The views of a scene show one set of named points, each view turned or mirrored, shifted and resized as a whole, with a little noise and some points left out.
In the rows, 100 means zero.

Scene 1
View 1
Z_939: 71; 121; 63; 79; 94; 108; 81; 68; 96; 113; 148; 69; 115; 83; 89; 74; 134; 116; 106; 96; 107; 133; 104; 76; 114; 110; 88; 104; 90; 95; 62; 112; 114; 116; 103; 109; 119; 93; 126; 89; 89; 113; 81; 112; 128; 117; 69; 83; 107; 112; 87; 123; 103; 110; 92
Z_159: 103; 104; 138; 127; 104; 115; 85; 113; 115; 71; 84; 84; 104; 125; 63; 108; 110; 111; 88; 116; 74; 86; 91; 131; 67; 102; 117; 91; 113; 93; 111; 94; 85; 105; 115; 79; 89; 85; 123; 107; 119; 96; 121; 120; 94; 84; 99; 122; 139; 102; 105; 99; 88; 88; 105
Z_745: 79; 128; 104; 93; 94; 105; 103; 83; 110; 89; 110; 82; 87; 99; 80; 83; 100; 112; 102; 103; 84; 110; 102; 122; 83; 94; 92; 105; 84; 98; 89; 107; 97; 91; 96; 86; 106; 89; 127; 95; 84; 112; 103; 119; 132; 99; 90; 111; 116; 105; 100; 102; 93; 102; 84
Z_369: 80; 104; 73; 100; 109; 115; 69; 83; 107; 115; 135; 62; 130; 98; 74; 92; 144; 112; 100; 102; 108; 130; 89; 68; 120; 112; 94; 88; 108; 93; 71; 110; 108; 139; 119; 101; 109; 92; 114; 88; 113; 104; 84; 118; 97; 115; 82; 76; 117; 110; 91; 129; 105; 107; 114
Z_275: 82; 109; 68; 103; 116; 120; 65; 80; 123; 127; 135; 52; 126; 98; 62; 94; 136; 112; 106; 97; 117; 141; 79; 56; 140; 108; 85; 84; 107; 95; 69; 117; 108; 149; 117; 88; 110; 89; 110; 75; 108; 115; 81; 129; 87; 118; 92; 64; 103; 103; 89; 128; 106; 104; 119
Z_255: 89; 112; 119; 109; 95; 110; 87; 104; 107; 76; 99; 82; 104; 115; 76; 98; 115; 111; 91; 113; 79; 94; 101; 119; 73; 106; 109; 97; 103; 95; 97; 98; 95; 100; 109; 91; 94; 86; 125; 106; 110; 95; 115; 114; 112; 93; 91; 116; 134; 106; 99; 105; 90; 94; 99
Z_678: 80; 127; 87; 89; 98; 110; 94; 80; 110; 99; 121; 72; 96; 92; 80; 81; 108; 111; 103; 98; 95; 122; 98; 101; 95; 100; 90; 104; 86; 98; 79; 108; 101; 103; 99; 89; 112; 89; 124; 90; 88; 114; 96; 123; 127; 107; 84; 100; 110; 104; 95; 109; 95; 106; 89
Z_77: 79; 116; 92; 93; 93; 106; 86; 86; 98; 94; 125; 79; 109; 100; 85; 86; 130; 112; 97; 107; 90; 112; 107; 101; 89; 110; 102; 103; 100; 94; 81; 108; 104; 110; 107; 106; 108; 91; 127; 104; 102; 97; 97; 112; 124; 103; 78; 100; 121; 111; 96; 112; 99; 101; 95
Z_136: 88; 113; 93; 106; 105; 111; 80; 89; 120; 103; 116; 68; 110; 105; 68; 91; 120; 110; 98; 103; 96; 122; 88; 89; 111; 104; 95; 89; 101; 94; 83; 106; 98; 121; 110; 87; 106; 89; 118; 87; 106; 112; 93; 128; 101; 107; 93; 89; 113; 101; 95; 116; 100; 98; 108
Z_384: 86; 120; 96; 103; 103; 109; 85; 89; 120; 101; 114; 73; 101; 103; 66; 91; 108; 109; 100; 102; 95; 120; 88; 101; 104; 100; 92; 93; 96; 97; 87; 110; 96; 112; 103; 79; 104; 89; 121; 89; 101; 113; 99; 125; 109; 102; 96; 97; 113; 101; 98; 107; 92; 104; 99
Z_769: 97; 95; 107; 125; 115; 118; 66; 106; 124; 99; 104; 69; 129; 125; 57; 110; 133; 108; 93; 113; 96; 109; 80; 85; 107; 109; 105; 78; 124; 93; 93; 103; 94; 140; 129; 82; 95; 87; 110; 93; 124; 96; 107; 122; 75; 94; 102; 92; 124; 102; 99; 117; 98; 94; 125
Z_240: 87; 104; 102; 110; 102; 111; 74; 98; 109; 92; 112; 74; 120; 111; 74; 99; 134; 112; 94; 111; 91; 107; 96; 98; 91; 111; 108; 93; 112; 92; 85; 105; 101; 121; 120; 97; 98; 83; 121; 99; 113; 93; 101; 113; 102; 100; 86; 99; 129; 108; 97; 112; 99; 98; 108
Z_336: 91; 104; 105; 115; 105; 113; 71; 100; 110; 90; 109; 72; 125; 114; 67; 103; 133; 111; 93; 112; 92; 110; 94; 94; 95; 107; 106; 89; 116; 95; 88; 103; 100; 122; 121; 93; 98; 84; 119; 96; 117; 94; 101; 117; 91; 98; 91; 99; 128; 107; 97; 120; 100; 97; 115
Z_60: 71; 121; 65; 85; 100; 111; 79; 68; 103; 112; 141; 63; 116; 90; 85; 78; 130; 112; 107; 95; 107; 136; 98; 73; 118; 109; 89; 99; 93; 95; 66; 112; 112; 122; 104; 107; 118; 93; 123; 85; 92; 110; 79; 119; 124; 120; 74; 78; 106; 114; 88; 123; 105; 110; 96
View 2
Z_384: 100; 91; 90; 104; 90; 95; 104; 107; 100; 94; 117; 99; 96; 101; 88; 127; 91; 95; 84; 96; 109; 93; 99; 100; 115; 92; 89; 114; 112; 109; 83; 80; 106; 103; 99; 97; 96; 102; 108; 117; 86; 108; 103; 102; 92; 107; 101; 104; 89; 83; 111; 103; 99; 104; 113
Z_369: 99; 115; 100; 132; 109; 122; 120; 103; 114; 85; 110; 83; 88; 116; 70; 129; 90; 88; 63; 110; 109; 107; 64; 103; 131; 110; 93; 113; 103; 106; 89; 79; 100; 93; 84; 101; 98; 87; 109; 104; 80; 93; 112; 99; 88; 112; 77; 99; 93; 66; 104; 85; 113; 109; 146
Z_77: 70; 113; 89; 108; 92; 106; 102; 109; 99; 106; 107; 102; 103; 107; 79; 123; 101; 89; 83; 97; 105; 86; 103; 89; 119; 98; 105; 109; 104; 101; 104; 84; 91; 94; 98; 103; 87; 104; 100; 103; 88; 114; 94; 102; 104; 105; 100; 96; 95; 74; 94; 94; 97; 96; 107
Z_336: 93; 100; 101; 96; 109; 105; 110; 118; 94; 98; 108; 92; 108; 105; 84; 113; 99; 86; 81; 88; 101; 93; 91; 94; 104; 98; 105; 118; 99; 98; 103; 97; 104; 97; 105; 92; 110; 88; 94; 108; 90; 98; 106; 94; 107; 103; 103; 95; 98; 87; 96; 91; 90; 108; 141
Z_275: 114; 109; 103; 132; 111; 121; 122; 96; 113; 80; 112; 77; 86; 115; 68; 131; 88; 88; 62; 112; 110; 113; 58; 106; 134; 108; 85; 111; 104; 110; 83; 78; 108; 100; 81; 102; 100; 86; 111; 107; 79; 89; 116; 95; 82; 115; 73; 101; 93; 67; 111; 82; 117; 112; 156
Z_60: 73; 123; 90; 133; 93; 122; 110; 97; 114; 95; 108; 96; 90; 115; 67; 135; 95; 89; 68; 115; 112; 98; 80; 97; 140; 106; 89; 101; 106; 111; 93; 69; 92; 95; 84; 103; 81; 100; 111; 103; 82; 107; 102; 100; 88; 114; 79; 102; 93; 58; 100; 86; 112; 94; 114
Z_939: 77; 116; 87; 127; 90; 113; 106; 99; 114; 95; 109; 100; 89; 112; 68; 141; 92; 93; 72; 110; 110; 96; 83; 97; 137; 104; 88; 103; 110; 114; 90; 69; 93; 96; 82; 108; 80; 107; 117; 108; 83; 110; 101; 102; 84; 112; 83; 103; 89; 61; 106; 92; 113; 95; 107
Z_255: 81; 93; 91; 79; 97; 85; 96; 122; 86; 113; 109; 105; 115; 96; 95; 109; 103; 90; 93; 78; 101; 84; 120; 88; 98; 88; 106; 115; 102; 98; 106; 98; 98; 99; 112; 92; 104; 99; 91; 114; 93; 114; 97; 100; 115; 96; 116; 96; 94; 88; 95; 105; 84; 103; 111
Z_678: 82; 100; 86; 111; 80; 96; 101; 103; 104; 100; 114; 103; 96; 103; 84; 133; 94; 95; 84; 102; 112; 89; 105; 97; 125; 93; 91; 104; 114; 115; 89; 73; 99; 102; 94; 104; 82; 108; 107; 116; 86; 115; 96; 106; 90; 108; 98; 104; 89; 76; 108; 102; 101; 93; 96
Z_240: 88; 105; 99; 96; 108; 104; 104; 118; 95; 101; 106; 92; 109; 103; 81; 117; 97; 85; 82; 88; 101; 91; 96; 91; 109; 98; 107; 114; 101; 99; 107; 93; 98; 95; 106; 97; 107; 93; 94; 106; 89; 101; 102; 98; 111; 101; 100; 96; 95; 82; 94; 93; 91; 109; 128
Z_745: 86; 87; 85; 87; 79; 83; 94; 111; 93; 109; 118; 110; 104; 96; 94; 123; 96; 97; 95; 82; 108; 86; 121; 92; 107; 86; 96; 107; 113; 109; 96; 83; 103; 104; 105; 98; 92; 106; 100; 118; 90; 121; 98; 101; 98; 99; 113; 103; 90; 88; 109; 110; 90; 95; 88
View 3
Z_159: 106; 102; 110; 93; 102; 110; 100; 97; 115; 100; 93; 105; 115; 103; 71; 104; 90; 103; 121; 74; 85; 96; 108; 101; 128; 112; 98; 114; 90; 107; 98; 127; 130; 99; 97; 88; 94; 100; 80; 110; 112; 98; 68; 104; 90; 115; 91; 106; 79; 109; 94; 117; 111; 97; 84
Z_384: 114; 93; 105; 90; 113; 106; 91; 92; 102; 99; 108; 112; 90; 98; 79; 101; 105; 85; 101; 99; 96; 96; 92; 106; 107; 109; 109; 103; 87; 104; 95; 90; 99; 98; 95; 110; 112; 109; 90; 113; 114; 98; 90; 103; 96; 110; 115; 97; 99; 106; 98; 98; 102; 96; 100
Z_769: 105; 89; 109; 93; 110; 123; 100; 90; 104; 91; 100; 106; 96; 96; 85; 102; 98; 96; 122; 92; 86; 114; 94; 114; 106; 93; 104; 105; 110; 113; 95; 132; 101; 96; 80; 99; 103; 123; 89; 111; 106; 104; 82; 116; 104; 116; 96; 85; 94; 108; 88; 96; 86; 110; 87
Z_275: 114; 79; 105; 89; 121; 120; 94; 90; 93; 92; 119; 116; 74; 90; 93; 99; 113; 81; 106; 116; 99; 119; 82; 121; 85; 88; 115; 93; 109; 110; 97; 98; 75; 97; 80; 123; 122; 128; 102; 113; 109; 107; 105; 116; 109; 113; 122; 77; 116; 106; 94; 79; 71; 106; 96
Z_136: 110; 91; 106; 91; 114; 111; 95; 96; 100; 100; 110; 112; 88; 94; 86; 101; 109; 86; 106; 101; 98; 106; 92; 111; 102; 101; 109; 101; 95; 105; 101; 98; 96; 99; 91; 112; 111; 111; 94; 113; 112; 101; 94; 108; 99; 109; 113; 95; 101; 107; 97; 91; 91; 96; 96
Z_939: 116; 87; 103; 90; 110; 105; 96; 104; 94; 109; 119; 113; 81; 91; 92; 100; 119; 72; 93; 110; 109; 105; 91; 119; 96; 108; 119; 99; 89; 107; 106; 70; 89; 102; 104; 125; 124; 104; 99; 115; 115; 104; 114; 106; 97; 108; 125; 99; 112; 106; 107; 80; 88; 88; 105
Z_77: 116; 93; 105; 92; 106; 106; 97; 109; 97; 110; 114; 109; 90; 93; 90; 104; 111; 82; 101; 101; 105; 101; 96; 115; 107; 112; 115; 100; 86; 108; 108; 80; 104; 104; 105; 117; 116; 99; 94; 115; 115; 105; 107; 106; 93; 109; 117; 101; 102; 110; 107; 85; 91; 87; 102
Z_745: 117; 98; 107; 91; 104; 95; 93; 105; 105; 108; 110; 115; 98; 99; 73; 102; 108; 81; 94; 92; 100; 90; 97; 100; 120; 122; 106; 107; 73; 99; 101; 77; 111; 102; 106; 112; 110; 93; 89; 114; 119; 96; 91; 95; 90; 108; 117; 113; 91; 109; 106; 104; 110; 82; 100
Z_60: 117; 86; 103; 90; 112; 106; 94; 107; 93; 108; 120; 111; 82; 87; 97; 100; 119; 76; 98; 112; 110; 108; 89; 123; 94; 104; 120; 94; 91; 110; 107; 75; 88; 105; 103; 125; 122; 106; 97; 117; 114; 107; 116; 111; 99; 109; 122; 95; 114; 108; 105; 73; 79; 89; 103
Z_255: 111; 100; 107; 92; 101; 106; 101; 106; 108; 110; 99; 105; 108; 100; 79; 105; 100; 94; 112; 82; 95; 96; 105; 105; 123; 115; 106; 109; 85; 106; 102; 107; 124; 102; 104; 98; 102; 96; 85; 112; 113; 102; 85; 102; 91; 111; 101; 109; 85; 110; 102; 104; 106; 90; 93
Z_240: 109; 93; 108; 96; 103; 117; 101; 113; 100; 108; 108; 101; 99; 93; 96; 106; 105; 94; 115; 90; 102; 110; 104; 121; 111; 105; 115; 101; 100; 118; 111; 108; 110; 104; 104; 102; 107; 100; 92; 116; 107; 110; 100; 115; 95; 114; 101; 96; 98; 109; 100; 84; 82; 95; 94
Z_678: 115; 94; 105; 91; 109; 99; 92; 102; 99; 106; 112; 114; 92; 97; 82; 102; 111; 78; 95; 100; 102; 95; 95; 108; 108; 111; 112; 104; 80; 100; 102; 72; 101; 103; 106; 117; 115; 101; 92; 115; 117; 97; 101; 99; 92; 109; 121; 106; 104; 109; 105; 95; 102; 85; 102
View 4
Z_255: 102; 86; 105; 111; 107; 99; 91; 107; 121; 94; 98; 95; 93; 112; 111; 90; 93; 118; 79; 122; 88; 89; 98; 115; 103; 93; 96; 104; 102; 97; 101; 94; 97; 80; 99; 93; 91; 78; 79; 91; 100; 93; 96; 74; 97; 114; 106; 102; 109; 89; 95; 110; 99; 111; 112
Z_769: 75; 83; 95; 119; 109; 86; 97; 117; 107; 109; 102; 97; 82; 91; 106; 95; 89; 117; 102; 108; 84; 98; 123; 95; 122; 111; 103; 121; 122; 130; 140; 88; 75; 85; 106; 91; 113; 82; 70; 112; 99; 114; 87; 74; 112; 85; 111; 118; 103; 91; 111; 109; 92; 127; 115
Z_240: 94; 90; 98; 114; 103; 101; 98; 106; 114; 99; 101; 111; 93; 91; 112; 88; 90; 114; 90; 104; 90; 90; 109; 102; 112; 92; 99; 104; 114; 111; 124; 91; 93; 98; 104; 98; 99; 82; 72; 102; 95; 106; 91; 81; 109; 104; 116; 103; 104; 90; 94; 111; 101; 112; 111
Z_939: 91; 120; 74; 108; 94; 116; 112; 100; 106; 100; 108; 107; 93; 89; 115; 79; 96; 107; 114; 72; 111; 106; 96; 96; 108; 90; 118; 72; 119; 108; 114; 95; 93; 141; 115; 96; 88; 114; 83; 112; 99; 122; 107; 85; 127; 124; 126; 87; 86; 81; 81; 98; 104; 88; 102
Z_136: 84; 101; 88; 109; 103; 101; 105; 111; 107; 105; 103; 100; 85; 95; 107; 88; 95; 118; 106; 95; 98; 101; 104; 98; 117; 100; 110; 99; 118; 116; 118; 93; 83; 108; 113; 91; 97; 101; 79; 111; 103; 116; 101; 79; 119; 111; 116; 102; 92; 87; 97; 106; 96; 106; 106
Z_369: 74; 112; 74; 111; 96; 103; 109; 106; 99; 108; 108; 113; 88; 75; 112; 84; 90; 111; 124; 73; 104; 105; 115; 85; 119; 100; 117; 89; 137; 132; 144; 88; 81; 132; 115; 95; 108; 105; 74; 121; 97; 134; 100; 83; 131; 104; 125; 98; 88; 84; 96; 103; 98; 106; 105
Z_336: 87; 87; 97; 115; 106; 94; 100; 107; 111; 100; 102; 105; 91; 90; 111; 91; 88; 113; 96; 107; 89; 92; 113; 101; 114; 98; 100; 111; 116; 117; 125; 89; 89; 92; 105; 95; 103; 84; 71; 107; 95; 107; 89; 77; 109; 100; 112; 108; 102; 91; 103; 109; 94; 116; 113
Z_384: 87; 102; 91; 107; 103; 101; 105; 114; 106; 102; 100; 86; 85; 104; 103; 89; 100; 119; 105; 101; 96; 102; 97; 104; 115; 102; 109; 95; 106; 108; 103; 96; 82; 104; 112; 91; 89; 106; 82; 110; 106; 115; 105; 77; 111; 116; 109; 99; 95; 84; 90; 102; 96; 98; 104
Z_77: 103; 99; 90; 109; 103; 106; 98; 101; 115; 97; 102; 111; 97; 95; 117; 81; 94; 108; 90; 92; 98; 91; 97; 106; 102; 85; 108; 86; 113; 97; 110; 92; 102; 116; 100; 100; 90; 90; 78; 99; 95; 105; 96; 82; 110; 120; 117; 93; 100; 89; 86; 107; 103; 100; 109
Z_60: 82; 117; 75; 109; 94; 112; 111; 103; 104; 102; 107; 111; 89; 79; 112; 83; 90; 109; 119; 68; 107; 106; 104; 90; 115; 92; 117; 80; 133; 121; 130; 91; 90; 139; 114; 97; 99; 111; 76; 115; 99; 126; 103; 86; 129; 115; 124; 93; 87; 82; 88; 102; 102; 97; 107
Z_275: 65; 113; 72; 111; 97; 101; 114; 110; 99; 112; 108; 107; 79; 74; 107; 87; 90; 113; 132; 68; 101; 112; 117; 81; 126; 107; 121; 88; 137; 138; 146; 89; 73; 132; 119; 93; 111; 114; 75; 127; 101; 135; 100; 83; 134; 99; 126; 102; 88; 81; 101; 103; 95; 109; 107
Z_745: 102; 102; 96; 105; 104; 109; 99; 110; 114; 94; 101; 87; 91; 118; 112; 86; 100; 119; 90; 107; 98; 97; 83; 117; 103; 89; 106; 88; 100; 83; 83; 98; 94; 105; 105; 94; 73; 100; 87; 100; 107; 101; 110; 77; 102; 131; 105; 91; 95; 86; 81; 100; 103; 88; 100
Z_159: 96; 68; 113; 114; 116; 89; 88; 120; 118; 100; 96; 85; 86; 118; 106; 96; 92; 120; 73; 139; 76; 88; 107; 119; 109; 102; 90; 124; 94; 101; 101; 95; 87; 59; 96; 89; 93; 71; 76; 92; 100; 88; 88; 70; 89; 99; 97; 111; 114; 95; 106; 114; 95; 118; 115
View 5
Z_275: 64; 76; 147; 93; 92; 107; 102; 86; 93; 95; 95; 92; 76; 98; 103; 108; 84; 108; 101; 112; 101; 107; 112; 88; 84; 96; 88; 92; 91; 112; 85; 98; 102; 92; 111; 96; 109; 104; 135; 94; 110; 109; 103; 106; 137; 141; 129; 80; 99; 118; 119; 106; 120; 99; 103
Z_77: 91; 77; 98; 93; 101; 100; 93; 103; 89; 112; 87; 92; 83; 94; 96; 116; 112; 124; 88; 88; 96; 107; 94; 96; 86; 103; 104; 87; 102; 89; 90; 103; 80; 104; 100; 116; 96; 105; 102; 98; 109; 105; 113; 100; 99; 106; 107; 84; 98; 114; 106; 97; 83; 106; 98
Z_240: 88; 67; 98; 82; 105; 96; 93; 98; 94; 115; 87; 97; 90; 99; 95; 105; 100; 120; 87; 102; 105; 113; 94; 103; 84; 96; 113; 93; 105; 97; 87; 112; 82; 103; 100; 108; 93; 102; 100; 103; 103; 106; 112; 99; 110; 107; 105; 90; 103; 111; 105; 103; 107; 110; 99
Z_369: 72; 76; 138; 91; 95; 105; 102; 87; 92; 96; 92; 89; 75; 99; 100; 106; 96; 117; 99; 106; 99; 108; 114; 90; 84; 99; 88; 90; 94; 106; 84; 99; 96; 96; 108; 98; 110; 106; 127; 99; 112; 109; 108; 103; 132; 133; 124; 80; 100; 121; 121; 106; 111; 103; 101
Z_745: 92; 79; 96; 114; 94; 94; 85; 103; 86; 115; 81; 99; 95; 91; 106; 136; 112; 108; 98; 83; 99; 100; 75; 102; 82; 105; 110; 90; 113; 86; 98; 88; 85; 110; 98; 125; 88; 100; 98; 96; 105; 109; 107; 101; 89; 93; 95; 90; 88; 101; 89; 92; 78; 94; 100
Z_678: 83; 85; 110; 112; 92; 97; 89; 103; 86; 108; 85; 93; 88; 94; 103; 131; 109; 112; 101; 86; 97; 99; 90; 93; 83; 106; 100; 89; 104; 93; 95; 87; 95; 106; 102; 117; 98; 102; 109; 94; 111; 109; 107; 101; 101; 106; 106; 85; 90; 109; 100; 92; 80; 93; 102
Z_60: 77; 84; 129; 99; 92; 102; 99; 96; 86; 95; 89; 88; 74; 92; 98; 121; 109; 118; 97; 88; 88; 103; 107; 83; 85; 110; 85; 84; 94; 96; 86; 97; 91; 104; 107; 109; 112; 108; 123; 94; 117; 109; 106; 99; 116; 125; 119; 79; 95; 125; 117; 98; 83; 99; 100
Z_159: 97; 63; 69; 85; 105; 91; 85; 100; 101; 135; 80; 105; 112; 104; 100; 107; 90; 112; 92; 113; 122; 112; 70; 125; 81; 86; 138; 98; 121; 97; 99; 107; 81; 105; 95; 109; 70; 92; 83; 109; 89; 104; 116; 99; 99; 82; 89; 105; 101; 90; 88; 102; 121; 108; 102
Z_769: 81; 63; 108; 78; 103; 98; 96; 89; 102; 115; 88; 102; 96; 104; 98; 92; 78; 111; 94; 126; 115; 116; 95; 109; 81; 85; 118; 98; 109; 109; 89; 111; 93; 93; 103; 92; 89; 99; 109; 106; 92; 105; 111; 102; 126; 116; 111; 97; 107; 104; 107; 110; 137; 110; 102
Z_939: 79; 85; 128; 107; 90; 100; 98; 97; 84; 98; 88; 89; 75; 91; 104; 127; 111; 115; 98; 86; 91; 103; 104; 85; 86; 109; 87; 85; 98; 97; 91; 93; 93; 104; 106; 117; 110; 108; 120; 93; 118; 111; 106; 104; 114; 122; 117; 77; 90; 119; 111; 96; 79; 97; 100
Z_255: 98; 67; 76; 90; 104; 95; 89; 102; 93; 125; 83; 100; 100; 99; 101; 114; 103; 118; 90; 97; 109; 110; 80; 113; 81; 95; 124; 90; 112; 91; 94; 106; 79; 107; 95; 112; 84; 99; 88; 103; 99; 102; 113; 99; 92; 90; 94; 99; 101; 100; 90; 98; 99; 109; 101
Z_384: 87; 78; 102; 104; 95; 96; 89; 100; 90; 118; 83; 97; 96; 97; 104; 125; 99; 110; 100; 96; 105; 103; 83; 104; 81; 98; 110; 92; 109; 97; 97; 95; 89; 102; 101; 116; 88; 97; 104; 100; 105; 106; 108; 106; 103; 100; 101; 93; 94; 101; 94; 95; 96; 98; 100
Z_136: 81; 74; 117; 97; 95; 98; 94; 95; 91; 109; 88; 95; 89; 99; 100; 115; 94; 111; 99; 106; 104; 106; 97; 99; 83; 97; 103; 93; 104; 101; 90; 94; 94; 100; 103; 105; 96; 97; 110; 99; 106; 109; 107; 104; 115; 113; 110; 90; 95; 108; 106; 104; 107; 100; 99
Z_336: 88; 66; 101; 80; 105; 100; 93; 96; 98; 116; 88; 97; 93; 101; 100; 103; 95; 118; 91; 110; 111; 115; 94; 107; 82; 90; 113; 94; 106; 101; 90; 110; 86; 100; 100; 103; 90; 101; 102; 101; 99; 105; 114; 99; 115; 109; 108; 91; 104; 108; 104; 104; 116; 110; 100
View 6
Z_384: 109; 93; 94; 107; 97; 99; 117; 96; 90; 95; 91; 88; 90; 101; 86; 97; 116; 82; 96; 98; 106; 117; 96; 108; 98; 98; 98; 96; 95; 102; 102; 101; 99; 98; 92; 105; 105; 80; 100; 99; 100; 77; 107; 111; 110; 117; 94; 83; 101; 84; 93; 102; 110; 109; 93
Z_159: 100; 108; 114; 96; 97; 67; 108; 100; 100; 95; 95; 88; 90; 121; 93; 126; 99; 113; 130; 82; 104; 138; 94; 98; 87; 112; 117; 135; 100; 111; 86; 78; 144; 97; 88; 114; 105; 83; 94; 91; 69; 98; 112; 111; 107; 111; 82; 79; 81; 97; 105; 75; 101; 108; 94
Z_939: 114; 81; 85; 112; 102; 116; 118; 91; 86; 91; 99; 91; 108; 92; 86; 77; 129; 73; 82; 107; 102; 102; 97; 101; 100; 86; 98; 67; 91; 94; 103; 127; 84; 100; 104; 102; 105; 92; 104; 100; 122; 71; 106; 101; 109; 119; 94; 98; 109; 79; 86; 129; 124; 97; 95
Z_369: 88; 78; 97; 109; 99; 137; 110; 90; 81; 118; 89; 89; 106; 75; 101; 86; 124; 71; 89; 104; 108; 118; 83; 88; 83; 88; 101; 67; 87; 105; 111; 113; 63; 105; 101; 109; 106; 81; 89; 111; 115; 89; 110; 82; 107; 123; 88; 95; 100; 75; 83; 119; 129; 85; 87
Z_336: 85; 87; 107; 98; 97; 106; 100; 99; 84; 112; 99; 90; 108; 94; 104; 107; 114; 97; 116; 95; 107; 131; 88; 84; 79; 93; 123; 90; 93; 111; 97; 100; 106; 109; 99; 118; 104; 83; 91; 105; 94; 103; 113; 88; 104; 117; 84; 97; 94; 85; 94; 103; 121; 87; 85
Z_745: 129; 96; 91; 109; 97; 77; 119; 96; 97; 72; 103; 92; 93; 115; 79; 96; 116; 90; 95; 95; 102; 108; 102; 113; 106; 101; 100; 106; 97; 95; 90; 110; 126; 91; 94; 101; 105; 92; 114; 91; 103; 66; 106; 125; 111; 113; 93; 82; 103; 87; 96; 110; 110; 117; 101
Z_769: 78; 91; 113; 96; 93; 114; 105; 97; 88; 126; 84; 87; 95; 94; 102; 116; 109; 91; 119; 91; 111; 140; 80; 86; 75; 103; 114; 104; 89; 118; 107; 82; 95; 105; 93; 120; 105; 71; 80; 110; 88; 108; 115; 87; 105; 116; 84; 89; 85; 85; 94; 81; 113; 91; 85
Z_240: 94; 91; 105; 100; 99; 97; 105; 101; 90; 102; 101; 90; 106; 100; 98; 101; 118; 101; 116; 91; 103; 125; 91; 89; 85; 94; 117; 96; 95; 106; 91; 104; 113; 103; 97; 117; 105; 86; 95; 103; 93; 98; 112; 97; 106; 115; 85; 91; 93; 89; 94; 104; 119; 94; 88
Z_678: 122; 92; 90; 109; 100; 96; 119; 95; 92; 82; 99; 92; 100; 104; 82; 86; 123; 85; 88; 100; 102; 105; 101; 108; 104; 94; 99; 91; 94; 93; 94; 117; 106; 95; 95; 101; 104; 90; 111; 93; 108; 68; 106; 111; 111; 116; 96; 87; 107; 83; 91; 114; 113; 107; 96
Z_275: 88; 77; 97; 106; 90; 146; 116; 89; 80; 125; 83; 86; 99; 74; 101; 86; 123; 63; 84; 110; 116; 119; 82; 93; 81; 88; 95; 69; 84; 108; 120; 107; 53; 107; 99; 105; 106; 71; 85; 114; 115; 90; 113; 82; 109; 126; 94; 97; 103; 76; 81; 113; 125; 86; 85
Z_136: 102; 89; 103; 106; 96; 110; 114; 95; 89; 103; 90; 87; 95; 97; 91; 98; 115; 80; 96; 101; 108; 120; 91; 101; 87; 98; 102; 92; 93; 104; 106; 104; 93; 98; 94; 106; 103; 82; 94; 101; 102; 81; 109; 99; 108; 120; 94; 91; 99; 84; 90; 102; 115; 99; 91
Z_60: 109; 78; 88; 110; 102; 120; 114; 91; 86; 93; 104; 94; 110; 88; 93; 78; 127; 75; 82; 106; 102; 102; 98; 97; 93; 84; 101; 64; 87; 96; 99; 128; 80; 102; 104; 105; 106; 90; 102; 103; 124; 76; 109; 94; 107; 118; 91; 101; 110; 76; 85; 132; 130; 89; 92

Which points are out of place in each view (at most two, in the order of its rows)? Write - if all are in place.
view 1 -> Z_939, Z_369
view 2 -> Z_745
view 3 -> Z_77, Z_240
view 4 -> Z_60
view 5 -> Z_384
view 6 -> Z_336
